Points on a hilly landscape, in no order, each with its height.
A climber steps from a point to the highest of its 2 nearest points, and stops where none of them is higher. Distance is the straight distance between rows; heights are no part of it.
Dutim: 81 22 -30 14 31 44 32 23 17 -55 17 -23 -20 15 -28 35 29 -28 29 -56 6 28 -11 -25 -18 -5 51 -7 -32 9 27 5 43 46 -52 -2 6 -72 19 11 15 3 1 29  h=140
nev: -36 -25 48 -12 10 8 86 84 -8 12 -1 10 10 -19 22 -9 -1 -62 68 27 3 -28 10 18 2 10 -5 -5 41 7 -9 -13 -20 16 8 2 -71 -12 -15 -9 -6 -7 -64 9  h=822
fulop: -27 -7 30 -4 4 -22 86 47 -25 5 -38 -27 -14 -47 26 -13 14 -36 51 61 -7 -17 29 -17 -23 21 -25 15 25 17 -6 -22 -3 7 -9 5 -59 10 -37 17 17 -10 -49 -14  h=713
tebof: -35 8 23 -6 10 -25 40 6 -29 9 -8 -14 -11 10 56 4 -4 -37 23 36 -40 -5 11 -5 6 -10 -5 20 10 52 -26 -6 -11 -24 49 7 -64 6 -35 -17 2 10 9 -24  h=293
fafi: 11 -16 -11 -7 -1 -3 23 16 8 -14 5 20 21 -61 -46 18 11 37 26 21 19 -21 -3 12 37 25 -29 2 11 -50 20 -16 7 9 -74 -34 60 -43 -3 36 30 -34 -44 1  h=341
dap: -47 1 26 -47 -26 -13 21 -6 -20 14 -4 1 37 -61 24 -1 -23 -21 5 22 -25 -35 -43 -15 26 42 -27 15 -21 -29 -12 29 -39 25 15 1 8 -49 4 21 7 -2 6 14  h=270
Lif: -30 -9 6 -39 -28 21 0 -16 27 27 29 25 28 -52 -41 16 -33 53 10 10 12 -50 -6 4 16 16 -46 1 -4 -58 18 2 -37 3 -29 -22 69 -41 -11 31 27 -17 -14 12  h=294
fid: 25 -21 -30 -1 -2 21 -18 8 -13 8 41 -1 13 39 27 43 -20 28 9 -2 -33 14 -38 4 57 -79 24 13 -38 9 24 20 42 14 -8 -6 -39 -1 32 -16 -35 -25 8 2  h=18
gamim: 75 31 -53 35 63 35 9 14 -4 -63 -12 -34 8 -1 -50 53 9 50 32 2 33 10 19 -12 -32 -25 55 6 -31 62 36 -18 50 -38 -66 -20 59 13 -9 35 31 -17 -18 17  h=280
Bakeb: -31 19 -11 -3 48 -2 30 7 -4 10 -18 -20 -31 62 16 8 6 23 44 12 -12 45 24 -9 -44 -27 21 16 -13 77 -27 -27 2 -25 35 27 -77 70 -4 4 17 3 2 -5  h=382
Kosiv: -17 -27 32 12 -12 23 -53 -4 -74 -30 18 39 43 56 37 -7 15 -10 18 -42 6 27 -65 3 39 -37 51 -14 41 -9 -31 14 13 -30 9 13 -12 4 20 12 -12 -2 -17 -23  h=512
voki: 72 21 -25 -4 1 52 -34 38 53 26 37 -3 4 -1 -41 21 22 24 28 8 -1 -7 15 18 1 -39 -28 -6 -56 2 32 -5 38 15 -26 24 -2 -56 7 2 9 -17 -14 -2  h=573
voka: -4 11 9 2 15 -11 70 20 5 -16 -17 -19 -12 -45 -20 -2 7 -19 2 43 7 17 8 -15 18 34 -13 -19 -8 -21 24 -12 -19 62 -29 -12 -12 -9 10 -12 5 4 -31 14  h=475
lemuf: -1 23 12 -16 -25 9 -24 -11 28 4 -5 29 18 -23 21 -9 38 24 -27 15 -46 22 -44 -35 8 30 -14 -4 0 -25 -22 34 -9 57 62 15 -1 -27 70 -5 -47 19 33 -7  h=262
zerom: -50 -18 18 -43 -27 36 8 -30 36 11 19 15 13 -37 -16 6 -48 49 -9 7 -18 -87 -8 -4 1 -26 -60 6 9 -29 36 4 -44 -4 11 -7 42 -13 1 -15 9 -2 -25 14  h=254
Zuso: -30 7 36 12 -36 -40 25 -38 4 40 -33 -49 -79 -25 -26 -30 17 -17 -9 17 -16 -33 45 7 -49 7 -38 18 2 44 -29 2 -26 -21 36 -2 1 3 -38 -4 -8 16 14 21  h=749
bep: 54 -1 1 -13 20 17 33 2 42 -35 10 2 21 -8 -9 21 7 -40 15 -72 -34 11 -33 3 25 14 17 -5 -15 1 8 20 14 15 -49 -11 19 -92 11 -9 21 19 3 10  h=176
gefem: 23 8 -20 -2 10 36 -15 -1 15 -19 2 29 33 17 -13 14 -18 7 -30 -41 33 13 8 13 -11 8 8 -5 4 -8 18 2 -15 -48 -14 -20 38 4 -2 -2 33 12 16 -23  h=428
Zok: -53 -51 33 -22 -41 -32 -34 -17 -4 16 28 1 -23 27 53 -45 17 -40 -19 -7 -39 -64 1 -15 -17 -29 -19 23 80 -17 -55 32 -1 -17 86 44 -37 -26 -23 -28 -21 23 18 5  h=692
sesot: -28 7 35 -23 -26 -3 10 28 -36 47 -23 -11 5 -74 18 -2 5 -13 18 41 1 -30 4 -16 -4 19 -53 28 -5 -5 -7 7 -33 16 35 15 3 -23 -43 12 19 1 13 -21  h=335
Ketan: -38 -11 22 11 1 -9 -51 -22 -49 -17 -11 31 14 55 23 -19 -30 -15 -15 -16 30 28 -22 1 -11 5 19 -36 44 -1 -22 -3 -28 -34 22 12 6 87 2 -11 -13 21 26 -23  h=535
Tukug: 65 26 -33 22 43 22 0 23 -24 -82 -17 -6 42 -5 -4 45 15 10 -7 -20 41 8 -12 -16 17 -15 53 18 -33 32 27 11 25 -43 -44 -22 79 3 9 35 31 -17 7 17  h=342
Munuz: 25 0 -16 -46 -48 -8 5 -11 11 33 -11 29 5 -22 -40 18 49 5 35 -33 -30 -2 -1 -9 -25 18 -27 35 4 -24 -51 4 17 36 -7 -20 25 -37 4 60 12 -1 6 17  h=178
nuze: -42 -33 48 3 -6 -33 8 -20 -74 -16 -7 17 26 52 13 -3 -30 -40 14 6 -4 44 -47 -7 31 -25 26 -18 28 26 -19 1 -27 -6 -5 -17 -10 64 -9 0 -7 26 18 2  h=626
Vufu: 42 -23 -7 12 -8 5 -9 50 -14 -17 -10 19 48 -48 -20 31 35 32 28 23 36 -10 19 22 23 3 -2 27 -9 -27 19 5 24 -33 -58 -23 40 -33 -25 43 38 -62 -48 -25  h=400
kile: -26 -10 31 -10 -34 -20 -4 -20 -6 14 7 19 -25 28 25 -33 25 -33 -12 -6 -27 -23 -5 12 -12 -23 -27 13 52 -9 -36 2 -18 -1 37 7 -29 22 13 -19 -23 16 4 6  h=598
Vif: 33 29 2 2 47 59 -14 49 12 10 -2 -5 -8 11 13 -10 -6 21 -12 28 26 10 28 21 16 -37 10 -10 -25 -3 42 -21 4 -16 34 26 -44 11 -6 -51 11 -10 -4 -24  h=474
Bato: -22 -9 31 14 27 9 -55 -11 -45 -32 20 -3 20 17 77 -41 17 -44 -17 -31 7 5 -29 -24 13 -1 39 -34 45 -19 2 32 25 -26 65 60 -28 -41 9 -50 -3 16 -8 -25  h=446
Kaze: -17 -18 -24 -23 -63 2 -70 -34 18 8 22 34 22 28 10 -13 -2 -11 -46 -41 0 0 -23 -19 -13 36 -15 -5 16 -53 -32 35 1 19 17 10 44 14 45 5 -30 17 32 7  h=166
mir: 13 -44 -15 -1 -6 13 -18 -28 -34 -30 33 17 65 76 -43 21 -44 12 -15 -81 18 23 0 24 -5 -24 60 9 18 18 -10 14 -6 -46 -42 -45 35 18 -25 3 27 25 31 15  h=614
Mevem: 44 32 -30 3 49 49 10 7 35 -23 -27 33 3 3 -47 11 6 27 -5 -11 22 34 11 0 -12 20 -4 -9 3 10 16 -20 10 -13 -13 -35 65 31 13 13 26 25 29 -10  h=372
soz: 12 -12 -16 37 3 -9 -34 0 -70 -4 29 -13 -27 50 10 5 -13 -38 -1 -12 41 10 -30 10 27 -25 44 -13 -12 -21 11 8 16 15 -18 -8 -3 18 -16 -3 1 -27 -9 33  h=641
sis: 4 -19 -9 42 45 -2 38 -12 -47 -23 -23 -10 16 30 -5 34 -30 28 24 17 -12 50 -9 7 23 -35 51 -2 -14 54 20 -17 11 -12 -46 -42 -18 64 -7 4 12 3 -10 -6  h=279
Libak: 0 -4 20 -8 25 19 -10 24 -34 -4 -6 7 47 19 63 -21 12 -47 19 -48 -16 -22 -25 16 9 -5 38 13 14 10 -16 19 24 -33 34 40 -53 -67 -14 -34 7 -6 -8 -19  h=543
zedal: 9 -24 10 31 -9 -3 -8 -9 -77 -17 2 10 4 59 -4 21 -15 -14 14 -13 19 46 -67 3 37 -33 45 -33 -2 6 -1 -5 14 37 -29 -13 4 49 13 17 -24 2 17 14  h=733
moli: 16 30 -9 16 -23 -19 -54 -17 14 22 -45 9 -15 -63 7 -20 15 31 -61 35 10 -17 20 -11 -6 20 -42 -4 -26 -5 20 -7 16 -18 26 3 51 31 5 -10 -26 -4 23 -29  h=362
Lani: -13 28 2 20 43 21 -37 -2 -43 -33 -30 32 27 31 35 -8 -18 25 -17 -6 31 42 -15 -10 5 -8 30 -8 -2 10 9 1 -15 -43 32 8 4 63 9 -16 -7 9 15 -31  h=461
simo: -19 -26 27 15 7 16 7 -7 -2 -11 4 21 17 21 -8 -3 -29 -8 -8 -8 33 2 26 38 14 -13 0 -21 41 -6 20 -14 -50 -64 -15 -25 0 30 -24 -30 27 4 -20 -10  h=481
Muve: 39 -4 -21 49 29 -6 3 -14 -19 -37 -1 -16 -7 24 -7 26 -15 19 -12 9 -6 30 -31 1 52 -60 44 -35 -37 48 45 -19 48 -11 -57 -28 14 43 19 -16 -30 -7 -14 -10  h=319
menen: 17 48 -20 9 58 41 9 15 3 -4 -14 -4 -24 33 -1 -10 -10 23 11 8 19 47 22 4 -23 -17 11 -6 -36 35 17 -21 -7 -1 28 23 -35 56 18 -15 15 -5 -4 -2  h=429
lum: -8 0 -20 -49 -27 -4 16 33 1 28 7 30 16 -17 -31 23 20 23 50 8 -8 18 -16 -5 -2 27 -16 24 7 -55 -44 9 -1 64 -13 -20 1 0 29 81 0 -19 -10 27  h=206
zomi: -41 1 53 -42 -28 23 83 10 25 4 24 -2 -29 -30 -31 -16 -6 -23 38 7 -38 -83 5 17 -31 -27 -56 30 26 28 -4 -8 -36 30 25 3 4 -33 -9 -19 -8 25 -40 48  h=765
lozof: 59 12 -28 -20 18 -27 23 14 -15 -6 -30 -30 -6 -75 -47 24 33 18 25 12 -14 39 28 -49 -60 26 -16 10 -20 10 7 -14 57 39 -53 -5 22 -5 -30 51 33 1 -4 -38  h=81
zon: -12 17 8 -10 -9 -5 -35 -12 -96 -32 5 21 44 57 24 -10 27 -33 6 -66 17 34 -51 -18 -10 1 73 18 21 -11 -48 9 1 -24 9 6 3 2 -7 24 2 25 7 11  h=611
tar: 22 14 -38 2 -12 -31 18 15 6 -3 -26 -20 20 -58 8 15 31 34 -9 59 -30 18 1 -50 24 3 15 19 -46 -1 27 -33 54 59 -25 -16 11 13 24 9 -19 -22 -8 -18  h=79
vug: 21 -21 -12 -41 -22 36 -2 -9 86 8 72 8 8 31 -30 4 -22 -2 -8 -81 6 5 -18 15 2 9 -4 -24 2 -41 -7 33 -13 33 -16 13 -1 -74 43 -1 -4 32 33 37  h=711
fem: 38 49 -29 16 10 -18 -78 -36 9 1 -35 -9 -20 -10 8 -10 -2 9 -67 0 20 -7 26 0 -36 34 -9 3 -62 24 14 1 29 -45 25 14 48 42 -12 -13 -19 -16 36 -23  h=311
Gevaz: -11 -25 17 -43 -18 26 42 -25 67 -6 56 -2 0 15 -45 -8 -33 -20 -18 -68 -9 -18 0 22 2 1 -26 -34 29 -21 5 6 -46 31 -19 -3 -1 -53 24 -43 -9 48 11 43  h=771
rerad: -8 -8 43 -21 -5 20 79 -11 51 -3 29 -19 -25 -17 -28 -20 -17 -40 1 -6 -15 -36 11 16 -15 -8 -49 -12 28 17 27 2 -50 40 4 7 -8 -39 15 -54 -15 36 -21 57  h=845
tinu: -41 1 -18 -20 -35 24 -78 22 20 35 47 3 51 -13 25 2 -37 8 -29 -19 24 -12 -16 -37 2 40 5 -2 -13 -78 2 29 -18 -6 30 47 16 -21 2 13 10 -14 15 -22  h=479
dad: 45 31 -49 32 48 23 21 -4 -6 -34 11 -13 8 19 -61 23 -5 37 14 7 17 31 17 19 -13 0 24 -9 -14 26 32 -25 22 -24 -55 -41 40 9 -14 -6 25 -1 -2 6  h=323
Monu: -29 -9 17 38 54 3 53 6 -26 -20 -25 6 37 27 26 12 -37 39 25 45 -20 48 21 7 24 -17 37 12 -2 70 10 -9 -23 -26 9 -22 -48 55 -11 5 26 3 3 -24  h=242
zuvez: 0 -11 20 -13 15 44 26 55 -12 18 -11 24 67 5 36 14 6 -21 58 -20 -17 -17 -6 31 12 12 21 23 8 -3 -24 17 1 -17 21 17 -60 -64 -10 -1 14 -24 -22 -21  h=633
das: 25 -17 7 23 17 9 23 -10 17 -34 7 20 15 9 -2 9 -21 16 -28 -14 -9 32 -45 9 64 -44 5 -42 -13 16 35 -12 12 29 -44 -13 -2 12 55 -30 -31 16 -5 -8  h=361
Viko: -22 19 1 10 -9 -3 -8 -42 28 40 -22 -4 -45 -13 -16 -18 -11 25 -46 1 -13 -56 44 25 -38 -17 -58 -3 34 36 3 -23 -11 -88 19 -7 1 38 -29 0 -10 15 18 -32  h=168
Por: -13 24 1 9 -27 -8 25 8 -35 4 -60 29 -20 -27 22 -8 65 0 13 19 2 8 2 -7 -15 33 -24 22 34 1 -33 -25 -4 -12 9 -3 -10 13 -9 30 9 6 -3 -42  h=84
dek: -58 -11 12 20 14 -56 -9 -23 -10 11 -13 -10 -58 23 17 -34 -23 -5 -10 68 2 9 11 -9 15 17 -25 -21 7 38 -10 -3 -26 -12 55 6 6 114 4 -22 -32 7 19 4  h=179
zisep: -21 12 -2 -2 27 -84 -20 -51 1 13 -14 -56 -88 51 -34 -2 7 -6 32 -29 -17 3 48 3 -67 18 42 25 -18 78 -48 -17 19 -30 -14 1 -45 29 -29 16 3 -33 -25 19  h=563
pozad: 9 38 1 -11 8 31 -12 17 7 -20 -10 25 41 -14 36 0 27 30 -20 10 -29 44 -34 -31 33 -2 20 -6 -13 1 5 3 12 32 46 13 -20 0 60 -8 -44 10 19 -31  h=317
gef: 57 29 -48 44 19 -25 -13 -25 33 -15 -25 -40 -45 -27 -69 5 45 26 -16 41 11 19 36 -16 -64 29 -14 -7 -41 24 22 -16 65 33 -59 -10 41 18 3 13 -2 -21 -20 2  h=136
sutu: -1 11 -1 19 -11 -51 -17 -38 24 51 -9 -42 -82 8 -33 -11 2 1 -20 66 -25 -18 53 11 -55 -13 -44 14 -13 35 -17 -1 11 10 38 -17 -9 37 -29 -12 -12 -6 2 33  h=673
Vezep: -20 -35 -53 -11 -59 7 -67 -9 66 -15 28 19 24 15 33 16 -45 25 -54 -51 9 -22 -17 -26 10 33 -10 -31 15 -60 11 25 7 0 -27 28 70 7 62 18 -24 16 16 -7  h=207
gez: -17 15 -1 27 14 -38 -17 -21 -31 -8 -32 8 -25 31 1 -30 -1 3 -7 31 26 61 -15 -6 -13 33 1 -17 -15 19 -6 -15 -3 36 31 8 11 91 28 -2 -24 13 22 21  h=218
sonu: 10 26 -8 32 28 -59 -36 -44 11 21 -29 -44 -83 16 -18 -17 14 -1 -3 20 -5 11 37 13 -58 11 3 7 -28 50 -16 -10 25 -14 7 -5 -14 43 -21 7 5 -36 -20 18  h=612
kuler: 34 39 -24 31 27 -29 3 -47 26 -29 -62 -23 -58 -26 -37 -16 39 4 -7 -25 5 27 23 2 -43 43 -10 -10 -21 47 -8 -10 22 -27 -33 -16 59 10 2 21 13 3 -17 -9  h=165
kebid: 39 22 -29 27 14 20 15 40 28 -23 4 6 -17 -18 -39 0 22 28 -22 21 53 18 10 0 29 12 10 -18 -32 -27 53 -38 20 43 -49 -14 31 2 36 0 -11 -14 -10 -1  h=468
lamib: 20 20 -17 32 14 -26 -73 -44 -4 -21 -23 6 -26 34 22 -34 -15 10 -64 3 19 27 -5 -7 -26 14 3 -21 -35 13 11 3 26 1 37 20 28 69 32 -26 -42 16 37 5  h=261
punup: -20 6 -6 -6 -31 -19 -47 5 -2 40 30 3 -8 -8 1 -3 -26 1 -39 57 23 -14 7 -23 8 11 -34 7 -21 -43 14 20 -17 44 48 3 12 18 6 -16 -21 -15 33 22  h=292
Motu: 8 18 24 8 4 -10 32 -1 0 11 -36 -30 -8 -13 48 -4 1 -50 9 -7 -48 -20 18 12 -22 -3 -20 15 -12 53 -11 -8 12 -16 37 39 -65 -52 -34 -56 -2 16 20 -28  h=251
pafe: 5 -3 -7 -11 -14 -13 23 -19 12 6 11 -4 29 -30 27 4 -15 -32 11 -25 -41 -20 -25 -1 43 14 -11 2 -31 -20 1 24 -7 18 -30 3 6 -83 -3 -10 12 -7 -12 6  h=216
fef: -35 -3 47 -28 -54 -25 61 -9 -5 23 -9 -21 -39 -27 -9 -29 2 -52 4 10 -23 -51 18 -2 -35 0 -46 34 14 25 -26 14 -42 15 37 6 1 -24 -29 -14 -8 31 -5 36  h=846
Vitem: -11 38 -30 10 44 -17 38 -17 12 -10 -60 -8 5 -18 12 3 -12 45 -14 30 -22 45 10 -19 21 23 9 2 -39 61 18 -20 5 -12 15 -13 7 57 17 -1 2 23 23 -32  h=190
pezek: 59 19 -41 42 14 -24 -22 -11 -25 -24 -1 -57 -36 19 7 28 11 -17 -14 12 6 13 -1 -23 -16 -34 55 6 -86 18 33 14 66 26 -23 7 -8 -3 -1 -4 -22 -36 -11 27  h=85
dafo: 18 -26 -11 14 18 -6 16 48 -13 28 13 -11 -29 -20 -22 5 21 -15 39 54 20 -34 24 14 17 -22 -6 -5 8 -48 32 -23 33 21 -41 -4 -25 -17 -35 2 20 -60 -69 3  h=557
selu: 12 24 12 -22 -11 29 51 -5 17 12 -24 6 -9 -32 -28 -2 23 -22 14 -28 -11 21 6 0 -24 38 -20 13 11 10 -15 -10 -34 16 12 -9 2 -27 -7 -1 22 41 21 -1  h=593
buk: 1 -3 3 5 -5 -24 -30 -14 -37 16 14 1 -22 49 23 -16 22 -43 3 -13 -6 1 2 15 -8 -23 21 13 14 -5 -27 0 7 -5 20 4 -36 11 -31 -13 1 -7 -15 15  h=562
zum: -10 -20 6 -11 -3 30 5 14 0 17 47 18 8 23 -17 8 -16 -12 11 -3 23 -17 8 35 27 -19 -9 -4 13 -34 18 -2 -30 -6 -14 -18 -14 -10 -13 -19 19 -21 -26 17  h=528
Buni: 51 17 -55 2 11 -35 12 17 9 -27 -5 -36 -11 -68 -59 19 18 46 -4 51 5 27 13 -43 -19 24 -21 4 -34 -10 40 -27 72 72 -63 -9 53 -6 2 30 11 -19 20 -14  h=109
gif: -13 13 11 24 -2 -22 18 7 -27 12 -58 -14 -73 -26 5 -25 49 -13 31 14 27 -7 32 17 -46 29 -15 9 16 19 -30 -33 -9 -39 -3 16 -30 24 -46 32 29 -20 -27 -31  h=60
dofoz: 2 19 24 17 -1 -17 49 -19 8 -7 -51 -21 -41 -35 -10 -34 24 -29 -13 18 -1 39 11 -3 -20 57 -13 -9 -7 14 -10 -3 -37 37 15 4 4 -7 17 -22 7 30 7 21  h=534
Kogo: -24 -55 -9 -35 -12 29 -40 6 36 37 67 22 41 31 23 7 -47 10 4 -32 2 -24 -11 21 25 -22 4 -12 17 -63 -9 30 -23 -35 10 22 -20 -24 10 -3 4 -14 -7 16  h=600
sabub: -30 -78 18 -31 12 -11 -50 -7 19 4 45 -16 -31 49 56 -55 0 -41 -26 -26 -18 -50 9 8 -5 -58 -19 -20 109 -11 -40 26 -1 -17 55 32 -51 -4 -27 -39 -17 31 5 -7  h=793
Mudun: -30 3 40 -22 -39 9 29 -6 19 24 -6 26 -12 -18 21 -17 37 -1 3 14 -38 -33 -19 3 -1 -9 -41 12 27 -15 -27 11 -35 42 36 10 -21 -2 42 1 -26 3 -32 29  h=530
datin: -11 -32 2 23 -24 -7 -57 -3 23 12 51 22 -29 24 18 -16 -13 -12 -33 -3 41 -25 -27 -1 43 -5 3 -38 2 -76 22 21 -14 24 -17 16 10 -13 23 -20 -19 -24 -13 20  h=360
tupu: 2 28 -1 22 15 -25 26 -66 27 -11 -21 -46 -43 -38 -59 -21 0 -6 3 -21 -13 0 33 25 -31 41 -18 -28 -5 48 13 -17 -20 -53 -44 -21 43 -29 -37 -27 16 6 -1 -2  h=195
Nifi: 10 8 -29 -39 -49 3 -27 -33 5 14 -5 39 11 28 -14 0 32 -4 -27 -60 -30 12 -11 -6 -23 17 -11 29 15 -8 -52 14 13 11 18 -23 35 5 17 24 -12 29 41 2  h=146
piv: -28 7 -11 -22 -10 1 0 -61 25 13 47 -17 4 1 -50 7 -52 10 -21 5 -31 -67 24 15 -13 -39 -58 1 27 5 22 -3 -17 -23 -15 -34 36 -4 -28 -44 -4 6 -4 22  h=217
pel: 37 1 -2 -29 9 6 52 39 -9 -6 -42 -1 17 -62 -9 22 38 -15 45 -4 -19 26 13 -29 -28 32 -3 20 -5 -9 -12 -8 26 43 -35 3 -11 -41 -15 50 29 -3 -16 -41  h=53
Gesek: -32 7 32 -9 -30 -21 4 -30 -55 -34 -35 37 32 50 20 -12 28 -15 0 -58 -3 26 -20 6 -10 13 36 21 46 25 -61 -20 -23 -50 8 -8 -22 21 -20 21 8 57 36 -30  h=718
fetib: -1 -11 32 14 24 23 48 25 -9 -17 -15 21 30 -23 26 0 5 -4 2 22 -4 18 -26 11 64 0 19 -17 5 -5 26 -12 -25 13 -24 -21 -26 4 22 -17 -14 -1 -30 -12  h=414
vaf: 49 33 -26 21 28 31 -13 35 26 8 7 -20 -10 -5 -24 7 4 29 -3 43 15 1 36 14 14 -43 -2 -7 -44 11 58 -37 38 -1 -22 -1 -8 1 -9 -33 1 -25 -30 -15  h=521
sivo: 10 17 12 8 27 43 -35 29 -13 -35 -14 44 61 7 62 7 17 36 -22 3 12 29 -25 -2 47 -22 28 -3 6 4 17 4 11 -30 26 15 -7 18 38 -20 -17 -2 5 -51  h=383
Mar: -8 29 -28 10 45 -35 5 -18 -11 10 -22 -47 -14 -25 -9 11 -39 21 -6 46 -11 19 37 -6 12 -2 0 3 -55 53 33 -7 3 -29 7 -14 -1 40 -31 -24 13 -24 14 -17  h=152
sugel: -5 24 -10 -1 21 -8 -30 -62 32 39 29 -37 -19 11 -57 -5 -42 20 -32 1 -34 -39 44 47 -31 -32 -41 -9 18 36 19 -14 1 -73 -7 -23 2 15 -47 -34 -5 9 8 -6  h=193
kula: 45 -8 -6 49 -9 16 -27 13 22 -32 21 22 -34 31 -9 -14 38 4 -37 -10 59 6 -25 17 29 -18 13 -34 -15 -34 42 -1 14 41 -35 11 13 0 50 -13 -30 -12 -12 23  h=416
tumam: -27 9 -10 -31 -29 33 -58 9 74 37 49 2 35 -20 8 8 -43 43 -15 -14 14 -4 -32 -22 -1 45 -4 -31 -17 -80 -17 36 -24 30 44 42 14 -37 52 33 -25 10 43 -1  h=564
mib: -36 -60 -16 -10 -38 0 -30 -26 66 -16 48 22 48 10 35 24 -80 54 -8 -38 -7 -26 -40 -7 47 -9 18 -41 11 -63 22 33 -18 -23 -60 17 48 -14 53 34 -10 2 -10 4  h=255
Zafe: -39 -46 38 -29 -29 -13 25 -38 -20 -35 -15 44 58 38 7 4 -29 -8 -20 -55 -29 2 -18 7 10 -3 24 8 62 12 -42 9 -50 -33 -23 -37 0 18 -2 1 5 60 30 -20  h=829
Vak: 56 -2 -29 -29 -18 46 -22 23 69 25 59 2 23 23 -26 23 14 7 48 -59 -2 1 -15 18 3 -9 4 0 -46 -25 -9 26 21 23 -14 29 7 -81 18 32 9 -10 6 32  h=639
telu: -47 -4 21 5 -17 -38 18 6 -11 22 8 -18 -78 25 21 -42 3 -28 -2 67 3 2 26 -16 -25 -16 -32 17 41 34 -47 7 -27 -4 94 10 -6 71 -17 -11 -18 12 9 29  h=145
kat: -13 8 -14 7 -10 -42 -16 35 -13 17 3 -11 -21 -19 -13 -13 -1 12 -26 102 34 17 10 -22 12 11 -5 11 -26 -37 21 -27 11 81 26 -10 -3 51 19 -10 -31 -23 18 31  h=340
mefem: 28 4 -36 2 -5 -17 3 0 7 -7 -5 -6 27 -16 19 39 7 9 0 13 -52 12 -29 -20 61 -29 20 12 -62 2 29 10 48 37 -29 -16 6 -28 29 -1 -28 -29 -3 -9  h=50
gan: 13 20 11 8 36 -15 30 -32 28 10 -18 -44 -40 -13 -10 -14 -10 -28 8 -21 -16 -9 48 33 -29 1 -11 -6 -9 53 6 -19 -9 -55 3 9 -30 -16 -51 -44 23 10 1 -12  h=219
Guva: -7 -30 18 0 10 -29 50 40 -38 20 -12 -15 -10 -36 -16 4 13 -35 56 28 6 -30 41 25 -15 9 -19 20 34 -9 -3 -20 4 -14 -41 -15 -30 -26 -66 12 44 -37 -62 -5  h=627
bakod: 32 -24 -24 25 14 14 3 -1 -64 -49 10 21 69 33 -39 37 -21 28 14 -32 31 25 12 22 -1 -7 61 44 4 15 -3 22 2 -26 -40 -73 46 2 -21 44 48 -18 14 27  h=536
ropi: -48 4 2 1 4 -50 62 -13 -17 -3 -21 -33 -43 37 22 -2 7 -17 51 13 -35 30 16 -20 -41 4 9 29 -3 74 -47 -16 -9 -11 21 1 -72 66 -19 19 -9 13 3 -5  h=344
zolil: 18 -18 7 -3 1 -3 -31 52 -5 38 -1 -1 19 -48 18 3 2 3 31 24 28 -40 -7 14 45 1 -12 -3 -21 -57 24 -5 15 -6 -18 10 9 -54 -37 5 30 -58 -51 -16  h=482
Fam: 71 25 -23 23 2 -24 10 2 -22 -28 -2 -54 -16 3 -9 15 22 -43 4 -25 13 24 2 -22 -48 12 35 19 -72 6 6 14 41 52 -46 16 -3 -72 -17 7 13 -8 5 34  h=108
Rem: -57 -56 47 -9 4 -2 -29 24 -68 8 47 26 40 47 46 -6 -8 -46 33 -5 -3 -3 -55 -4 53 -13 44 -23 71 -35 -32 28 -18 -19 38 14 -44 -17 -5 -5 -10 -4 -21 -4  h=417
Suf: 21 29 -40 19 53 -18 -34 -3 -32 -2 15 -57 -30 27 16 16 -40 -6 -8 22 13 9 19 -8 -4 -30 37 -1 -66 20 28 2 28 -16 12 0 -19 15 -47 -17 16 -33 11 18  h=117
buvi: 23 36 -23 21 6 -6 -22 27 33 3 -31 8 -14 -34 -14 -30 29 45 -53 57 39 11 21 -13 20 19 -1 -6 -41 -5 54 -63 28 25 7 7 37 44 27 -20 -17 -10 5 -14  h=418
bigi: -62 -38 6 -5 -38 -9 -41 1 35 7 48 13 10 -9 28 3 -69 9 -31 -9 33 -49 -29 -14 40 29 5 -44 19 -101 24 25 -43 10 -19 7 22 -11 34 12 -21 -11 -15 15  h=310
Non: 48 -6 -37 7 23 16 3 50 -42 -58 6 1 61 -18 -37 60 -3 42 14 2 50 16 1 -1 11 6 43 47 -26 0 16 28 37 -6 -52 -42 63 -23 -11 67 55 -35 29 13  h=444
befat: -19 -69 24 3 -24 -10 -19 -44 -21 -18 20 37 86 52 3 22 -43 16 -25 -59 -28 -14 25 26 4 -27 31 31 38 15 -31 28 -25 -59 -21 -44 0 6 -23 8 32 13 12 -17  h=709
Ril: 20 12 34 -20 -22 43 52 38 4 19 -61 11 -7 -19 -3 -11 62 -24 49 -49 -9 -8 18 17 -51 29 -8 10 26 23 -40 -31 -16 -3 9 21 -39 -57 -24 9 25 35 -7 -31  h=658
marog: -10 5 42 -22 -4 49 69 66 26 39 -17 22 21 -25 4 5 24 -23 66 1 -12 -28 5 23 -22 18 -23 16 32 8 -22 -18 -22 24 24 25 -67 -39 -5 5 2 7 -38 -15  h=732
Zolam: -41 10 -3 -33 -20 10 -25 21 3 32 40 30 25 -7 -17 13 -3 -3 -4 13 34 7 -24 -4 12 37 -17 -2 6 -68 -29 18 -40 48 38 -15 4 15 28 38 -22 -7 24 29  h=244
Zed: -22 24 6 16 -47 23 11 -26 -6 22 -60 29 -42 -14 22 -31 58 18 -28 -22 -12 -9 9 9 -39 6 -29 11 48 20 -43 -23 -13 -48 40 25 -11 15 11 27 -23 40 51 -27  h=116
tez: 6 18 -17 -14 -15 19 -12 10 84 16 56 13 3 4 -18 15 -26 33 -15 -28 14 -3 -25 -5 27 27 -10 -29 -30 -57 12 32 -19 56 2 7 17 -57 50 28 -10 9 44 28  h=642
vov: -40 13 23 -23 0 -25 15 45 -36 18 -9 -15 0 -65 17 -16 3 -11 5 95 12 -6 5 -26 25 17 -22 20 -2 -29 0 -4 -18 45 38 4 -7 23 -10 2 -5 -23 -12 1  h=399
ved: -37 -18 40 -8 -8 5 -29 -2 7 -7 35 -2 32 -6 58 -25 -21 -32 -17 -16 -26 -8 -44 -25 36 16 5 -30 26 -45 -4 34 -14 13 32 43 -30 -58 35 -38 -33 10 -8 -5  h=357
dekid: -38 1 25 19 -47 24 19 -25 10 49 -41 8 -50 -45 9 -14 23 19 -42 -2 -13 -65 30 1 -40 -31 -58 9 31 31 -21 -17 -27 -64 43 25 -12 16 -24 17 -18 31 57 -21  h=142
nilep: -12 -94 9 -32 7 17 -71 0 25 14 47 13 4 51 52 -31 -24 -8 -4 -32 -6 -33 -15 27 22 -62 -2 -25 82 -45 -22 23 2 -32 9 24 -35 -5 -7 -20 -7 -5 -21 -12  h=695

For each start below, name the point where the climber stops.
fetib => nev
gamim => Zafe
dad => sabub
tupu => rerad
Kaze => kebid
Zed => nev
dek => kebid
fafi => nev
Vif => rerad
